Each row is a point on a landscape with many valleys, with its height.
From any point a ball takes the steepest step (drop divided by distance) to one of its 2 nearest points. It stops when none of these is lower. Distance is the straight distance between rows; heights are no part of it.
J490: [129 129  85 146 132 139 104 158 144 126 150 141 127 131 152 158 131 111
 115 122 135 111 136 146 135 132  98 127 135 113 126 115 141 112 126 127
 119 139 132 137 101 139 120 142 153 102 130 137 152 113 130 147 130 121
 104 133 137 131 126 109 133 120 130 124 147 133 110 143 110 118 135 141
 114 151 134 112 107]  (h 6.29)
J975: [125  90  98 136 162 145 123 105  89 149 161 138 136 109 147 173 142 114
 115 152 115  92  71 135 184 102 107 107 120  65 114 119 173  99 144 175
  94 106 130 174  75  99 162 118 142 120 102 127 175 138 147 128 114 105
 147 113 114 101 176  99 109 159 162 155 105 174 107 185  97 134 181 109
 147 111 111 101 118]  (h 5.14)
J114: [156 162  81 100 152 113 157 127 107 139 121 148 171 155 184 176 111 124
 130 125  93 149 198 106 132 151 130 117 132 105 123 105 167 134 142 138
  69 123 164 171 132  93 122 108 120  72 129 126  96 133 177 131 157 105
 117 102 113  97 123 146 157 126 101 109 114  85 156 176 111 137 121 126
 119 144 100 156 137]  (h 4.35)
J120: [170 118 182 179 174 129 127 110 112  95 162  83 116 106 115 140  91 156
 146 159 139 125 169  98 160  67 118 169 100 152 151 152 112 120 131  94
 109  93 111 138  99  93 164 110  96 156 169 125 128 149 106 137 166 106
 129 129 157 159 147 120  78 132 156 103 126 167 114 150 128 126 160 140
 157  78 124 149 140]  (h 7.92)
J823: [103 116 102 146 117 149 110 119  98 170 125 157 142 123 148 144 159 132
 109 131 135 107  34 117 134 149 134 103 145  94 133 105 215 107 115 158
 112 134 126 140 128 141 150 146 131 122 111 123 152  97 150 103 101  96
 167 118  94 136 167 127  97 147 127 149 149 163 143 171 120  98 167 115
 113 134 115  82 112]  (h 4.26)
J387: [113 117 117 148 148 149 113 105  84 155 141 145 136 121 153 163 143 125
 105 145 135  99  42 119 171 134 127 122 140  76 122 115 209  96 127 150
  92 128 108 166  97 120 160 122 138 125  94 124 150 115 166 108 105  92
 162 124 105 111 188  98  88 141 130 136 125 187 138 192 121  90 187 111
 135 116 103 107 118]  (h 4.70)
J231: [162 165 138 118 182 122 131 110 112 132 117 103 167 162 135 148  87 163
 115 138 103 134 157  74 141 140 142 158 113 128 158 156 158 138 125 128
  96 104 137 143 123 100 173 122  99 159 148 117 118 107 152 139 165  96
 160 123 131 160 152 137  87 141 116 102 163 162 136 159 148 123 160 116
  98 116 122 169 105]  (h 2.58)
J312: [ 77 138 110 136  79 133  84 181 219 161 117 133 111 153  82  88 141 110
 101  95 146 114  76 191 100 177 137 163 150 124 121 151 125 142 119 143
 128 181  87 102 144 192 138 162 172 142 111 161 155 127 109  95 109 139
 113 151 133 151  94 140 137 115 111 144 181 136 114  40 145 114  86 147
 108 159 165 103 103]  (h 5.91)
J929: [128 114 139 170  79 121 121 121 133  89 127 136  93 101 117  89 126 131
 146 120 178 135 146 138  79 101 128 143 146 184 117 119  89 138 113  90
 171 130 108  91 169 138 102 135 105 110 147 136  77 129  89 112 135 148
  85 144 138 143 119 133 141 107 142  90 119  94 134  75 151 118  75 139
 127 148 138  86 155]  (h 4.25)
J978: [138 128 102 100 182 124 126 155 181 124 169 120 152 133 121 167 118  86
 134 130  73 114 203 164 171 116  89 145  85  97 128 153  74 119 157 117
 103 120 147 119  67 126 137 124 173 134 145 137 182 160 138 180 137 127
 108 110 156 130 100 120 136 131 128 151 113 126  75 138  79 140 146 129
 127 103 156 175 102]  (h 4.71)
J295: [ 89 144 102  93 126 110 144 137 155 130  81 149 125 147 114 128 135  87
 125 110  98 152 196 156 108 154 142 149 132 149  90 139  80 110 143 109
 123 153 143 113 130 140  98 110 149 103 108 164 125 162 155 126 116 158
  75 139 131  87  99 133 168 123 107 115  88  91 149  89 128 136  94 118
 144 147 141 180 144]  (h 6.33)
J707: [118 118 169 174 125 137 158 121  79  81  61 140  86  98 148 116 134 127
 135 153 163 157 121 112 125 113 146 127 151 147  94 120 107 106 139  97
 149 117 108 133 136 127 105  92 100 166 110 143  62 157 146 103 116 142
 107 154 136  67 153 104 113 123 121  96  78 137 158 149 154 124  91 112
 149  99 117 175 175]  (h 6.20)
J91: [153 107 108 110 125 123 165 130  78 112 163 136 134  97 173 150 147 117
 126 140 115 136 144 139 152 102  90  54 125  87 131  92 134 133 153 139
 150 100 152 170 108  78  94 114 137  80 132 108 102 156 141 147 120 141
 125 100 111  69 112 114 176 127 140 144  82  88 134 170 109 154 126 131
 161 129  94 128 149]  (h 7.04)
J948: [160 109 122 122 147 107 179 115  93 107 168 126 137  97 175 173 126 112
 146 150 118 121 206 130 173  86  86 105 106  89 120 110 113 126 145 128
 116  96 157 177  94  64 118 103 131  81 147 120 110 167 149 147 134 123
 108  92 121  74 104 110 151 142 144 126  63 105 118 179  98 148 115 129
 160 117  97 145 157]  (h 7.30)
J736: [110 171 111 100 110  97 113  97 162 140 113 123 138 171  92 113 116 113
 144 101 104 156 181 115  85 160 164 174 133 186 124 166 101 143 102 134
 110 151 138  95 214 145 126 143 120 108 128 150 114 120 132 115 135 143
  94 139 129 166 109 168 166 120 116 116 142  83 123  60 155 112  83 111
  98 156 150 129 129]  (h 6.46)
J449: [105 137  77 151 131 174 120 199 156 106  96 138  93 134 148 138 150 124
  88 140 164 117 112 168 140 154  88 129 147 107 127 124 115 110 138  89
 154 136  89 109  65 173 114 121 168 152 119 139 120 130 138 132 127 149
 126 163 148  83 127  86 124 117 100 128 129 153 137 137 133 118 115 136
 122 132 141 194 122]  (h 7.52)
J482: [168 108 152 127 131  99 147  71  93 114 139 118 146 100 148 161 115 150
 168 123 141 129 176  89 119  91 152 126 128 149 117  93 146 135 122 156
  85  99 154 170 165  68 144 117  87  67 134 120  98 132 144 116 133 113
 111  93 102 108 134 148 135 133 156 108  87  95 142 157 125 131 131 118
 150 119  97  83 165]  (h 2.36)
J764: [108 130 121  63 134 104 124  89 145 180  99 127 151 143 105 132 132  95
 158  82  86 148 133 120 102 156 186 151 120 137  88 127 123 122 118 188
  79 153 170 133 172 123 129 131 121 119  93 152 171 133 155 113  96 127
 106 113 111 137 135 170 153 128 150 147  96 108 127  91 114 155 134 108
 134 131 143 105 143]  (h 5.09)
J594: [126 123 123 122 134 107  82 115 168 170 163 116 130 133 108 134 114 132
 144  93 135 102  78 122 112 115 156 160 124 152 112 104 162 137  92 184
  83 160 144 138 160 145 155 171 138  99 131 132 188 102 101 137 110 117
 129 112 118 198 151 162 106 128 167 157 166 152  92  98 110 118 155 125
 112 137 145  22 112]  (h 5.69)
J887: [121 161 123  55 131 103 124  95 159 172 117 116 162 167  95 126 114 121
 149  84  86 146 155 100  91 160 171 150 109 160 119 150 132 139 112 189
  89 165 164 126 201 130 137 146 118 112 126 133 160 113 137 122 133 124
 124 113 117 174 117 182 158 127 141 148 146 106 127  85 126 131 121 112
 107 148 143  99 123]  (h 5.77)
J880: [110 117 179 178 131 147 104 112  96 118  87 126 107 110 112  96 136 136
 115 137 173 120  44  94 112 128 150 148 151 159 116 145 156 110 105 113
 137 144  99 107 149 149 132 144 100 176 119 126 120 104 140  86 116 127
 156 169 141 146 183 130  61 128 122 109 139 182 140 124 148  82 147 133
 122 108 131 113 139]  (h 3.83)
J233: [ 89 111 151 152  86 148 123 115  61 161  76 160 126 105 131  99 171 136
 111 123 159 129   4 117 119 153 155  84 173 114 124 106 172 127 116 130
 160 150 108 124 152 149 111 145 122 153  78 110 117  94 132  63  72 149
 167 146 100 105 161 123 119 154 102 132 116 143 162 139 146 113 122 113
 125 126 111 115 146]  (h 8.41)
J515: [155 145  50 147 144 142 106 156 143 128 176 168 143 147 177 176 118 106
 109 137 116 104 148 147 143 143  62 100 140  75 144  96 166 126 119 115
  89 118 150 136 108 132 156 137 160  87 156 120 142 103 133 164 156 109
 119 121 130 141 129 118 130 125 113 118 163 106  96 178 101 106 141 153
  86 157 131 108  88]  (h 6.00)
J989: [117 158 112 130 105 108 120 102 129 134  96 139 141 163 129 114 121 124
 135 103 144 160 148 100  65 162 175 150 150 177 122 142 137 148  88 124
 108 153 141 105 225 137 134 134 101 110 133 149  86  99 137  92 135 137
  97 138 115 161 119 151 141 119 107 102 139  87 148  74 167 105  75 119
  95 153 136 115 141]  (h 6.92)
J543: [126 107 131  94  93 133 119 113 107 173 138 148 141 128 129 110 138 150
 124 103 113 116  50 130 114 153 136  58 134 101 135  91 174 145 125 173
 149 136 160 138 156 140 120 156 124 120 110 104 151 106 106 129  88 120
 183  99  94 142 120 144 155 132 134 167 145  96 146 138 108 152 136 120
 118 147 111  62 120]  (h 3.05)
J882: [138 165 108 107 159 111 121 141 164  91 168 100 136 152 109 156  83 110
 149 129 101 122 233 125 123 109  97 184  98 162 149 154  84 143 136  87
 104 131 142 106 133 122 124 122 133 102 178 136 124 130 126 163 179 125
 101 129 160 159  81 140 139 107 114 102 141 112 117  92 125 118 124 139
 100 145 147 157 112]  (h 7.17)
J73: [144 145 111  80 189 119 131 134 174 139 167 114 162 154 123 167 107 102
 144 122  54 118 193 126 174 133 104 141  71  96 143 158 110 138 152 138
  78 118 155 128  90 117 155 113 151 142 138 132 189 140 138 180 164 114
 139 117 136 156 116 131 124 138 122 153 135 123 101 142  86 137 172 139
 116 105 144 166 104]  (h 4.93)
J242: [118 140 210 105 110 143 161 135 104 120  98 102 118 124 103  90 134 135
 116 147  98 157 113 128 146 123 150  97  94 121 147 163  76 152 171 123
 208 103 113 105  96 136 105 105 124 214 120 101 116 147 122 132 123 155
 183 136 140  97 113 123 137 133 134 157 105 138 141 140 118 182 133 126
 167  95 134 194 127]  (h 7.96)
J12: [111 111 113 130 104 144  88 115 117 178 154 158 146 122 152 123 145 133
 115 115 137  96  26 129 120 132 125  78 149  82 132  90 222 130 108 170
 126 138 138 136 141 152 147 161 140 101 116 123 158  78 113 107  99  97
 176 110  90 164 162 123 113 146 128 150 160 128 133 149 115  97 162 128
 106 146 109  41 107]  (h 3.82)
J839: [108 100 186 109 106 154 169 131  67 120  95 112 102 109 122  91 166 140
 120 164 111 144  61 132 158 121 143  70 112 101 136 144  97 131 156 137
 213 104 108 136 102 120  90 102 116 198 106 104 118 144 127 113  85 155
 175 135 121  71 136 102 134 142 148 157  92 155 141 151 128 169 135 112
 175 100 118 172 144]  (h 7.53)
J700: [110 175 117 129 176 131 160 141 133 100  57 105 126 138 131 153  90 112
 142 136  95 155 211 105 129 135 159 189 126 154  97 162  96  90 140  83
  87 122 128 136  98 122 125  91 109 144 123 171  91 169 173 119 130 126
  86 138 151 103 136 116 111 137 120  93  84 152 149 113 145 124 110  94
 128 100 136 225 147]  (h 4.77)
J225: [162  98 198 143 117 135 140 122  85 113 162 107 128 103 122 108 126 173
 129 164 140 122 108 111 148  88 121  95 101 130 177 125 122 140 154 107
 185  86 108 127 101 106 131 126 104 170 145  85 132 127  99 137 147 119
 179 124 137 138 141 119 103 143 133 148 140 153 135 165 125 143 166 140
 159 107 120 133 126]  (h 1.59)
J72: [178 131 181 131 161 112 146  97 121 104 162  86 145 117 110 139  87 156
 160 134 122 124 196  89 143  80 131 148  88 159 150 143 106 140 131 118
 102  96 122 132 115  80 155 117  91 142 160 107 129 137 114 151 169 102
 128 117 145 156 127 129 109 127 156 118 133 135 110 133 125 136 163 130
 141  93 125 132 140]  (h 7.72)
J45: [166 128  83 144 153 135 110 118 135 143 199 153 151 134 162 173 113 120
 123 143 120  85 116 126 162 122  69  96 120  79 145  83 186 136 115 153
  91  93 158 152 132 125 173 149 154  87 148 107 166  90 108 171 159  82
 152 102 126 170 155 118 122 143 130 141 172 129  94 194  99 103 163 149
  80 144 116  64  85]  (h 5.73)
J571: [131 141  85 110 129 118 153 126 102 133 104 157 148 144 176 163 127 127
 129 123 118 156 167 115 115 153 144 122 153 124 111  98 163 117 123 122
  93 134 147 157 134 106 116 106 120  85 118 143  98 135 170 114 131 122
  98 114 106  93 142 129 147 127 116 105 101  98 158 148 127 137  99 121
 128 139 113 147 138]  (h 4.90)
J856: [141 129  94 131 112 114  94 123 146 157 173 150 144 135 136 138 115 135
 137 107 143 127 106 122  96 131 134 130 134 138 119  93 175 138  88 142
  85 147 173 132 173 132 146 148 129  56 146 131 140 101  96 119 128 111
 119 111 102 190 147 154 125 113 149 126 175 102 117 115 123 100 126 121
  99 156 119  20 113]  (h 6.08)
J560: [153 107 136 142 149  98 131  59  89 126 144 126 150  94 155 168 120 143
 153 131 158 122 137  98 137  88 152 135 134 138 115  89 187 113 112 170
  68 106 144 187 148  86 158 114 102  73 120 133 114 129 151 113 131 104
 118 104  93 116 177 139 106 144 157 104 104 132 145 161 131 105 148 123
 151 117  92  63 155]  (h 3.22)
J951: [141 154 115 143 190 129 120 130 126 118 116  96 140 155 120 159  73 154
 113 145 122 125 166  88 149 127 132 194 116 135 148 159 153 113 115 102
  78 118 123 134 111 110 173 117 107 156 155 131 133 123 143 134 169  98
 135 136 149 175 163 126  65 138 122 107 167 189 117 143 139 102 167 125
  94 119 139 169 104]  (h 3.23)
J994: [137 113 120 158 145 125 138 147 139  87 149 116 104  98 116 132 123 116
 137 136 149 114 177 155 145  79  75 138 111 139 115 126  67 112 134  88
 140 119 129 123  78 125 107 116 133 110 154 139 127 165 111 154 144 148
  81 114 157 100  97 100 137 109 130 110 102 128  98 121 119 132 111 138
 149 109 137 148 148]  (h 3.26)
J188: [124 104  98 112 116 131 154 151 105 121 144 135 128 109 155 125 159 112
 122 135 127 128 122 154 141 121  97  69 135  96 128 105 115 117 141 128
 180 118 141 141  93 119  85 120 142 107 123 122 126 149 130 151 111 149
 129 122 108  79 107 113 165 127 127 154 101  96 127 154 107 157 120 130
 161 135 115 144 132]  (h 6.77)
J468: [122 120 119 143 114 122 163 124  88 118  84 156 115 113 179 138 139 130
 134 132 161 155 128 130 116 138 152 123 157 131  90  95 138 103 120 111
 123 131 134 152 142 117 111 105 112 106 110 145  84 138 157  87 114 138
  96 137 104  82 157 114 136 125 115 104  75 109 167 147 143 123 100 118
 134 136 116 138 162]  (h 5.49)
J334: [166 110 153 163 132 123 115  97  84 108 167 139 147 103 156 124 122 177
 113 151 164 111 106  95 125  90 115 102 128 143 171  95 185 148 122 113
 134 104 114 143 152 112 147 141  95 117 148 100  95  93 121 120 161 101
 164 107 121 154 153 133 109 128 109 110 152 123 138 184 134  96 156 149
 113 124  93  99 120]  (h 1.49)
J797: [111 117 124  61 108 135 133 108 115 188 131 141 141 140 129 120 158 123
 126 107  84 121  58 138 133 159 142  87 123  83 111 117 157 129 132 207
 123 129 164 155 134 119 130 135 126 130  98 115 176 117 139 132  76 125
 166 106  88 120 127 141 155 145 140 180 107 125 140 144 104 176 155 109
 142 135 111  90 114]  (h 1.98)
J710: [125 169 104 137 180 131 138 139 139 107  81  96 126 154 118 159  80 137
 131 134 112 148 195  97 138 143 150 207 127 150 114 174 118  85 125  98
  66 119 125 136 102 113 153  99 115 156 133 155 117 147 169 129 162 119
  95 145 152 142 149 112  80 126 113  89 129 179 132 122 151 107 126 117
 115 117 146 207 124]  (h 3.99)
J521: [169 164 121  81 173 114 145  96 119 142 133 120 181 163 143 161 104 148
 135 133  89 127 176  80 146 140 128 132 113 110 148 127 173 141 133 155
  73 111 169 156 142  82 151 123 110 113 140 115 120 119 158 147 165  90
 156 102 121 142 141 154 133 129 122 118 146 113 142 171 115 136 149 127
 105 129 107 136 115]  (h 3.49)
J306: [134 149 204  79 104 125 166 102  87 131  99 108 148 149 118 101 128 157
 122 139  83 164 128 100 132 136 157 100  99 120 177 144 114 164 166 127
 183 106 129 111 139 106 117 105  95 197 115  83 106 134 134 131 130 142
 189 122 130 116 114 137 144 137 119 149 122 120 153 144 131 178 150 116
 145 109 111 177 128]  (h 8.34)
J178: [ 98 127 125 119 155 153 147 160 148 137 100 117 122 130 106 138 136 113
 111 141  93 132 112 145 172 139 137 139 117 101 127 156 100 110 160 130
 142 131 110 115  54 139 119 111 151 192 110 135 165 157 154 136 108 140
 149 138 135  90 121 112 107 134 124 152 129 164 115 133 123 160 145 123
 160 104 143 195 112]  (h 8.21)
J809: [130 115  70 129 114 113 108 145 168 147 161 158 122 129 127 138 124 117
 144 102 139 117 121 159 112 136 108 138 143 127 106 101 131 129 107 136
 108 155 167 124 133 139 112 145 156  54 135 143 149 125 115 137 124 139
  98 121 121 148 118 142 149 105 148 128 143 101 111 102 119 125 111 129
 119 161 133  54 119]  (h 6.41)
J274: [106 131  80 140  75 111 126 132 138 148  98 172 125 158 146 115 145 134
 126  95 157 161 133 142  66 174 169 115 169 146 101 120 135 143  87  95
 114 159 152  95 186 137 111 129 141  85 120 149  81 106 133  88 111 149
  88 137  97 138 120 152 157 113 107  90 135  69 143  80 167 109  62 115
 102 165 128  77 149]  (h 7.34)
J366: [150  94 106 115 170 130 164 125 118 112 177 122 140  97 153 177 131  91
 144 135  98 112 179 156 193  85  81 100 101  75 103 127  93 113 154 136
 110  87 158 176  56  72 132 111 156  89 137 126 159 177 139 168 120 124
  90  81 132  86 121  97 134 145 158 153  67 125  87 167  80 155 142 112
 168 107 123 151 145]  (h 7.51)
J506: [125  88 169 132 100 147 125 161 147 113 130 106  99 112  76  73 163 125
 128 140 132 110  75 171 133 110 110  76 124 120 145 145  75 140 142 140
 222 134  87 107 106 154  87 139 153 175 118 114 146 140  75 142 109 162
 153 137 132  98  85 118 148 128 135 165 128 133 116 115 118 177 125 142
 155 130 133 131 127]  (h 3.79)
J551: [100  90 141 145  95 147 101 160 178 128 122 127  93 112  74  69 166 113
 128 120 151 111  77 193 117 127 117 121 140 125 113 136  78 126 134 148
 196 149 101 111 116 174  99 140 155 144 101 138 154 154  86 129 100 159
 113 148 133 104 101 116 146 120 141 151 119 133 106  78 127 152  95 134
 159 133 149 108 132]  (h 4.68)
J896: [171 149 130 119 154 100 129 116 131  89 181  95 140 122 121 159  82 131
 168 141 116 125 233  94 138  76  93 173  82 168 138 152  85 140 132 109
  92 110 145 123 127  81 142 113 109 108 183 118 123 132 118 167 178 104
 103 118 156 170  92 144 126 113 145 109 128 119  97 118 122 121 137 143
 110 116 131 138 134]  (h 7.46)
J355: [100 103 139 113 102 119 111  81 129 162  93 131 121 122 107 109 147 116
 139  89 136 136  70 127 101 152 192 136 135 141  82 121 132 117 102 179
 113 147 133 133 173 130 129 138 108 133  85 132 157 123 143  89  78 140
 123 132 106 141 160 149 122 140 154 145 104 141 120  92 128 142 126 105
 136 118 136  80 151]  (h 4.12)
J53: [158 103 116 173 152 118 112  87  90 115 168 137 135  96 159 155 127 137
 132 144 171  99 108 100 147  86 109 129 146 130 139  95 194 112 110 123
  93 103 116 161 131 106 153 129 108  85 131 124 120 115 132 119 150  97
 130 114 122 136 186 123  97 131 133 102 127 134 130 189 124  84 151 133
 125 123  94  62 129]  (h 2.48)
J403: [124 135 181 126  83 121 108 104 145 128 128 100 117 136  88  65 119 151
 131 111 137 132 119 111  84 130 161 131 136 185 158 153  99 170 119 146
 169 143  99  89 206 145 131 160 107 163 142 112 117 102  91 117 140 135
 145 138 149 195 107 165 135 118 131 131 157 110 126  61 162 133 111 142
 111 133 153 113 140]  (h 4.18)
J294: [110 124 179 128 141 156 130 165 139 127 106  93 109 139  82  99 128 138
 106 153 105 132  96 140 161 146 146 137 103 108 154 165  87 135 158 116
 167 111  91  98  70 155 123 112 137 222 122 115 156 140 114 146 132 131
 179 144 151 121 117 117 113 127 117 161 150 179 119 129 133 161 149 136
 149  98 153 198  98]  (h 8.38)
J650: [113 147  93 161 130 163 144 182 112 116  64 147  99 149 174 147 141 136
  98 148 165 141 111 128 119 165 112 147 177 121 110 132 160 100 131  75
 132 142  86 127  83 154 122 106 141 140 106 149  89 120 156 105 140 126
 110 164 146  89 159  91  99 125 100  98 121 163 169 150 170  92 114 119
 102 137 125 200 136]  (h 7.16)
J15: [107 133  65 152  71 131 122 173 140 152 122 182 116 137 161 109 146 132
 109 105 170 143  99 164  72 181 129 106 165 115 120 108 135 134 110  80
 140 152 140  99 136 152 103 135 166  77 120 139  96 101 114 113 114 150
 104 145 106 117 110 125 161 111  97 100 152  78 139  95 146 105  74 131
 107 179 120  89 117]  (h 7.66)
J925: [140 160 119 107 160 120 101 140 185 107 163  99 133 166  90 137  91 126
 122 124  99 109 193 127 128 125 118 184  92 160 162 167  96 144 128 115
 112 142 123  87 146 141 141 147 142 140 174 125 147 114 107 165 176 119
 132 139 159 194  93 147 134 115 111 121 192 145 108  94 133 114 143 151
  92 144 161 151  88]  (h 6.83)
J908: [ 98 114 158 158 111 135  94 101 134 135 107 117 112 115 102 104 132 131
 126 113 168 127  71 107 104 130 163 162 159 162 111 141 141 123  95 146
 119 153  99 103 174 145 140 157 100 154 108 135 135 116 118  91 110 128
 130 154 132 157 161 139  85 133 136 125 143 156 119  95 146 101 129 127
 117 120 142  95 134]  (h 3.01)
J476: [107 166 109 103 142 119 156 123 146 127  44 136 126 143 133 146 117 101
 130 111  97 170 180 113 115 160 170 175 141 153  95 151 103 100 132 120
 102 138 128 124 140 130 112 104 116 144 106 169 101 159 188 101 113 137
  76 145 136 100 132 132 132 131 112 109  83 126 156 104 144 136  97 105
 128 115 147 195 154]  (h 5.56)
J413: [132 120  92 122 169 132 139 171 187  95 152 118 122 114 116 157 127  78
 126 132 100 117 206 179 174 105  67 138 104  99 126 155  74 108 151  92
 125 122 133 112  41 143 115 113 175 118 146 140 147 165 128 172 128 146
  83 124 167  96  76  94 132 124 120 144  94 130  82 124 101 137 126 138
 142 117 145 200 124]  (h 4.17)
J903: [125 130 179 144  59 117 131 113 132 117 116 125 102 132  87  65 145 137
 131 121 157 145 118 131  83 123 142 109 148 179 135 133  84 146 121 112
 193 140 109  88 186 161 107 131 108 152 128 112  93 121  88 110 124 159
 126 144 146 150  95 137 150 100 128 121 127  96 133  80 142 145  86 143
 126 137 144 115 146]  (h 3.13)
J964: [155 127 134 138 119 100 149 137 130  79 150 130 116  98 134 136 114 118
 161 134 144 135 218 140 116  88  94 132 121 160 122 109  79 135 136  85
 142 119 147 124 114  94 100 114 124  86 167 127  90 147 109 153 146 143
  82 109 144 101  79 112 144 109 143  99  87  90 127 120 122 136 102 137
 148 137 123 143 148]  (h 2.24)
J169: [140 160 130  42 177 111 128 114 150 160 147 110 176 162 130 158 116 112
 149 117  45 133 182 106 150 141 133 137  89 112 141 155 134 135 156 172
  74 129 172 131 129 106 139 124 134 131 135 114 173 138 150 158 148 110
 150 108 128 140 116 157 147 135 129 159 134 106 123 141  89 145 174 127
 114 116 119 138 109]  (h 4.36)
J513: [129 114 152 208 133 149 112 130 104  80 111 135 100 107 140 103 118 142
 132 147 202 132 106 103 107  97 119 161 152 173 132 130 156 107 107  83
 129 126  92 114 136 144 131 132  98 143 147 136  85 119 117 109 153 131
 120 163 146 140 167 118  75 128 120  73 132 145 152 142 155  77 122 142
 118 116 126 128 147]  (h 4.67)
J196: [ 99 147 115 124 121 130  91 166 208 128 128 104 116 155  81 105 117 117
 113 121 124 116 140 151 115 149 134 181 127 158 141 161 100 140 128 135
 125 153  99  99 138 183 141 159 153 150 136 159 147 125 109 132 144 133
 109 147 160 167  86 143 134 106 116 138 187 142 112  66 145 109 119 145
 109 145 170 148  97]  (h 6.40)
J576: [111 113 129 130 122 161 163 149  74 113 114 128 103 106 150 116 168 124
 111 158 127 133  84 142 142 120 106  70 132 101 130 118 109 120 148 125
 204 114 107 143  89 124  91 109 131 154 106 115 115 146 130 132  98 155
 158 138 114  58 120  96 142 144 130 149  92 134 153 168 123 158 115 116
 169 120 110 169 136]  (h 7.14)
J792: [ 94 129 118 142  86 159 120 164  95 151  89 166 109 135 159  98 172 141
  88 121 163 138  28 145 106 174 147  75 170 110 128 106 147 143 115 113
 179 153 103 111 142 177 100 142 136 148  94 113 111  82 123  80  84 153
 156 157 108  94 130 119 143 135  92 135 145 124 164 129 156 115  97 124
 121 148 121 132 135]  (h 8.14)
J326: [133 149 195  77 131 130 145  88  95 156 100 115 157 162 103 101 124 166
 119 125  87 151  87  86 135 149 170 120 103 102 160 148 141 158 150 153
 160 109 142 113 144 115 145 123  95 200 113  84 132 108 146 127 124 116
 202 123 123 135 133 130 117 145 118 152 147 154 134 139 139 166 173 117
 130 105 116 155 110]  (h 8.64)
J830: [138  97 157 154 119 140 112 153 129 118 164 118 116 104 117  99 151 142
 126 143 150 108  83 150 140 106  91  91 116 115 152 120 108 135 146 121
 187 123 109 117 101 139 108 147 132 148 142  92 150 128  86 152 121 138
 167 137 144 130 113 119 131 129 141 144 144 142 108 135 120 146 144 149
 148 127 140 126 116]  (h 2.80)
J240: [106 138 110 139 145 157 137 184 170 105  93 114  99 126 103 127 133 118
 115 151 132 130 143 171 145 139 114 153 133 124 119 157  89 100 145  90
 153 142  87 107  62 167 117 113 155 174 118 154 120 149 132 129 125 146
 108 151 160  90 108  96 123 122 107 120 122 151 127 114 131 127 112 135
 144 120 139 206 124]  (h 7.83)
J563: [ 97 117  92 151  73 141 115 164 125 164 109 176 104 139 155  97 158 126
 100 104 160 129  51 170 103 175 128  73 168 103 130 107 143 136 106 104
 160 159 126 111 144 169 102 147 167 112 102 132 119  89 101 104  97 151
 133 140 103 117 113 131 162 125 108 133 144  95 150 112 139 121  92 127
 114 176 125 104 120]  (h 7.89)
J806: [155 132 153 105 111  98 157  99 116 100 140 124 136 107 128 127 116 132
 165 117 130 150 204 103 104 106 132 120 124 165 126 112 106 142 131 133
 135 123 148 136 159  81 109 109  97  86 143 132  91 145 136 137 141 138
  98 106 118 112 103 151 152 113 141 112  90  76 141 121 129 152 106 127
 139 128 117 125 165]  (h 0.65)
J349: [ 89 129  86 103 117 112 133 159 184 116  96 143 120 119 100 113 159  83
 125 112 106 138 179 202 121 142 125 146 131 140  90 143  68 102 141 111
 144 145 121 113 100 159  85 111 181 109 118 171 130 170 136 135  97 164
  72 143 125  81  88 119 168 119 119 136  90 106 128  75 130 139  84 121
 149 140 137 164 134]  (h 6.84)
J738: [ 87 102 129 140  66 130  95 170 208 132 121 136  90 113  62  60 160 110
 122 108 167 112  81 212 107 135 128 152 152 127 101 147  81 135 114 137
 159 158  88 104 130 186 106 152 167 128 110 154 154 150  79 119  96 167
  96 166 125 126 102 127 147 119 131 144 143 128 116  38 137 132  68 132
 152 140 160  82 130]  (h 5.30)
J546: [126 144 144 170 159 149 163 148  81  89  78 118 110 122 165 144 122 139
 109 168 153 155 151 105 147 130 128 141 145 121 119 127 135 101 139  79
 131 112 105 140  86 121 132  88 108 163 125 144  76 156 150 110 151 129
 126 153 153  77 155  91  90 131 114  78 107 163 164 164 159 109 121 121
 140  97 116 204 140]  (h 6.76)
J343: [117 122 148  98 100 115  89 121 187 173 155 112 128 148  91  91 116 127
 139  87 102 110  75 122 106 151 161 144 122 136 128 124 139 163 114 193
 122 161 120 116 179 163 150 180 141 135 127 129 186 105  94 128 101 118
 149 114 120 201 123 166 133 123 151 173 190 146 101  67 123 129 144 142
 113 143 140  63  99]  (h 5.27)
J607: [176 118 185 151 122 130 139 107  73 110 182 118 142 102 150 114 121 174
 115 162 158 109 132 108 142  83  80  98 105 127 185 112 159 152 142 100
 175  89 111 139 121  98 151 135 100 140 156  82  98 101 103 141 167 103
 174 109 125 147 135 122 117 134 115 131 153 122 134 190 132 122 162 154
 127 112 105 116 118]  (h 0.41)
J921: [125 130 183 110  84 111  92 112 157 154 146 106 129 146  85  75 118 157
 131 112 126 113  79 116 105 135 154 127 116 164 154 138 119 175 115 165
 156 149 111 109 190 152 146 183 114 160 134 103 146  97  82 131 119 118
 165 122 135 205 112 157 129 127 151 156 184 145 106  59 140 129 143 147
 113 140 144  76 109]  (h 4.82)
J42: [162 104 102 139 158 144 118 111 118 144 198 133 140 118 153 178 137 126
 125 151 120  81 102 132 177 100  76  85 119  64 138 109 162 129 130 163
 101  89 143 165  97 110 175 131 149 110 128 112 179 117 122 161 129  99
 148  99 120 135 160 108 120 152 145 155 144 148  87 199  89 116 181 137
 117 116 119  74 101]  (h 5.50)
J526: [148 126 144 181 110 110 120 111 114  87 122 143 103 100 142 119 119 142
 136 137 180 139 150  99  91 101 134 149 142 185 124 108 123 123 103  95
 125 127 124 119 174 127 122 134  98  92 143 136  80 124 112 113 148 130
  96 149 125 141 143 136 109 111 130  82 124 110 139 108 158 106  99 132
 120 133 131  89 153]  (h 4.94)

Where does a ball stop that starts at each point below?
J72 => J607
J490 => J797
J792 => J908
J856 => J903
J178 => J231
J736 => J908
J294 => J188
J387 => J797
J326 => J188
J978 => J806
J349 => J231
J306 => J188
J312 => J607

Call two points neighbours if one is among the 2 nearest of the other. Go from one point of each pair to the other, from neighbour to neighbour, staying as low as possible. Name the highest point that can't be avoided.
J231 and J806 => J73
J188 and J607 => J294
J903 and J908 => J526
J607 and J806 => J560
